Points on a hilly landscape, in no order, each with its height.
From any point a ball rolls to the lowest of the 5 points nearest to it. It stops when none of these is lower. Distance is the straight distance between rows; heights are no part of it.
q_535: [137 125 156  92  73  99 173 178 103 148 141 130 154 134 136 136]  height 183
q_125: [157  91 164 129 126 152 124 148 145 138 139 142 106 153 129 144]  height 117
q_782: [128 129 123  71  58  92 183 164  77 140 178 116 186  89 127 135]  height 252
q_342: [ 76 161  57 156 192 129  77  47 136 105  77 110 173  85 125 105]  height 356
q_763: [159  91 170 121 113 148 134 160 133 135 150 140 118 151 122 142]  height 215
q_698: [157 104 181  92  81 137 156 188 110 146 169 133 138 158 121 130]  height 176
q_202: [146 111 154 178 180 172  94 118 168 135  96 149  60 166 137 133]  height 185
q_405: [146 119 174  86  66 113 175 194 100 151 157 126 155 151 131 130]  height 184
q_832: [ 90 146  77 118 123 100 132 105 104 106 148  88 187  82 122 104]  height 206
q_486: [ 78 155  58 151 180 122  86  51 129 105  92 101 185  84 120 102]  height 342
q_491: [126 140 124 119 112  99 149 142 119 123 124 131 131 119 137 131]  height 672
q_683: [ 93 154  77 133 147 115 114  97 124 121 109 108 141  94 131 120]  height 153
q_882: [143 138 106 169 186 152  80  69 161 104  81 137  96 147 102 138]  height 62
q_677: [156 108 155 130 119 129 130 148 135 122 140 135 125 147 117 136]  height 290
q_266: [ 99 146 102  87  76  85 179 147  89 114 178  94 207  83 129 100]  height 471
q_474: [153  88 183 116 116 163 136 161 141 159 152 151  98 157 136 149]  height 75
q_195: [109 138 102  90  81  94 168 142  89 118 176 100 185  78 127 116]  height 366
q_46: [157  88 210  95  66 157 155 186 120 195 184 165  78 179 135 153]  height 439
q_597: [152 111 177 166 169 174  97 127 167 134 114 164  44 175 144 126]  height 357
q_3: [142 142 121 149 142 120 114 113 134 104 113 131 112 141 119 128]  height 143
q_678: [143 133 114 162 165 134  94  90 150 104  96 132 105 144 104 136]  height 167
q_339: [ 92 146  75 127 139 112 117  96 118 119 129  97 161  84 124 118]  height 161
q_267: [150 115 166 106  88 120 152 176 119 131 147 133 141 151 124 130]  height 80
q_618: [139 126 122 190 198 169  77  82 175 125  67 144  76 157 116 140]  height 129
q_913: [129 122 130  76  59  96 182 164  82 152 166 119 177 103 132 146]  height 201
q_849: [149 121 153 190 194 181  82 103 177 128  87 152  51 175 134 122]  height 146
q_198: [143 100 168 156 155 169 110 135 161 142 115 152  69 161 145 140]  height 43
q_33: [142 102 155 164 168 164 105 126 163 140 103 145  70 159 135 145]  height 141
q_586: [101 178  70 148 186 133  81  63 145 105  76 127 128 107 138 101]  height 409
q_768: [ 93 145  89  98  89  85 164 136  92 106 169  91 201  81 128  94]  height 414
q_310: [147  94 163 144 146 158 117 139 154 141 123 142  88 155 132 146]  height 108
q_395: [148 107 136 159 157 148 103 114 152 119 108 132  99 147 113 146]  height 142
q_637: [123 134 127 103  94  95 161 154 107 139 137 127 148 108 142 141]  height 364
q_621: [163  93 189  87  75 149 154 194 109 161 184 141 121 166 120 141]  height 233
q_435: [128 159 103 146 149 117 110 103 133 103 100 129 115 133 124 122]  height 115
q_444: [ 78 151  62 141 167 120  97  69 123 112 105  95 174  87 118 107]  height 325
q_985: [104 148 109  76  65  82 189 161  79 120 186  96 211  80 128 100]  height 399
q_237: [ 82 153  65 138 152 112 110  71 113 101 120  92 190  89 114  98]  height 263
q_708: [148  97 176 143 147 167 121 141 156 149 126 153  71 158 141 140]  height 104
q_696: [152 103 147 143 137 139 115 131 145 119 125 134 111 146 116 145]  height 121
q_745: [154  88 198  96  86 160 149 177 124 181 174 160  94 168 135 153]  height 609
q_407: [155 107 167 117 105 129 143 163 125 125 146 135 132 151 119 131]  height 358
q_893: [ 79 162  60 150 181 131  84  61 137 113  80 112 160  89 129 104]  height 370
q_343: [107 159  92 130 138 106 124 112 123 122 112 118 128 106 135 121]  height 152
q_443: [153 100 207 114 105 163 139 164 138 174 157 172  69 175 145 143]  height 57
q_808: [ 98 141  89 107 101  94 149 124  99 109 164  96 188  79 124 106]  height 286
q_923: [150 107 189 153 154 167 113 138 160 143 126 165  54 167 145 132]  height 242
q_952: [133 152 113 142 140 113 122 116 132 108 109 127 119 134 125 121]  height 139
q_620: [141 121 135 188 193 176  78  98 174 131  72 148  65 165 127 133]  height 133
q_641: [105 170  75 148 172 126  91  79 138 107  83 125 120 118 134 108]  height 303
q_289: [143 111 133 174 172 159  93 106 163 127  93 134  83 152 118 145]  height 156
q_796: [147 126 135 142 135 119 122 129 136 108 121 130 118 142 119 128]  height 84
q_511: [122 174  82 154 184 132  81  65 150  94  79 133 117 127 123 106]  height 458
q_644: [109 164  85 139 153 118 109  96 132 112  98 122 124 113 134 117]  height 138
q_875: [105 135  94 110 111 106 146 127 110 129 138 110 152  87 132 133]  height 218
q_508: [ 96 146  84 126 131 108 127 108 118 122 121 106 143  92 129 125]  height 159
q_655: [136 135 136 122 107 102 150 149 122 120 124 130 132 130 131 129]  height 101
q_83: [118 152 110 132 129 103 130 123 124 115 111 124 124 122 135 127]  height 192
q_978: [111 131 103  96  93 100 161 138 100 132 154 116 165  87 131 135]  height 297
q_766: [129 127 140  87  72  95 178 168  93 153 147 125 162 116 137 143]  height 186
q_995: [117 130 108  86  80  94 171 149  91 129 168 112 176  83 127 133]  height 289
q_25: [140 128 153 109  93 104 161 165 114 131 133 134 143 137 134 131]  height 302
q_92: [158  87 183  96  91 157 145 177 123 164 170 149 110 162 128 145]  height 487

Where does a ball stop that starts at each point below?
q_266 => q_435
q_849 => q_882
q_395 => q_198
q_768 => q_435
q_289 => q_882
q_125 => q_443
q_202 => q_882
q_763 => q_443
q_621 => q_267
q_913 => q_267
q_92 => q_443
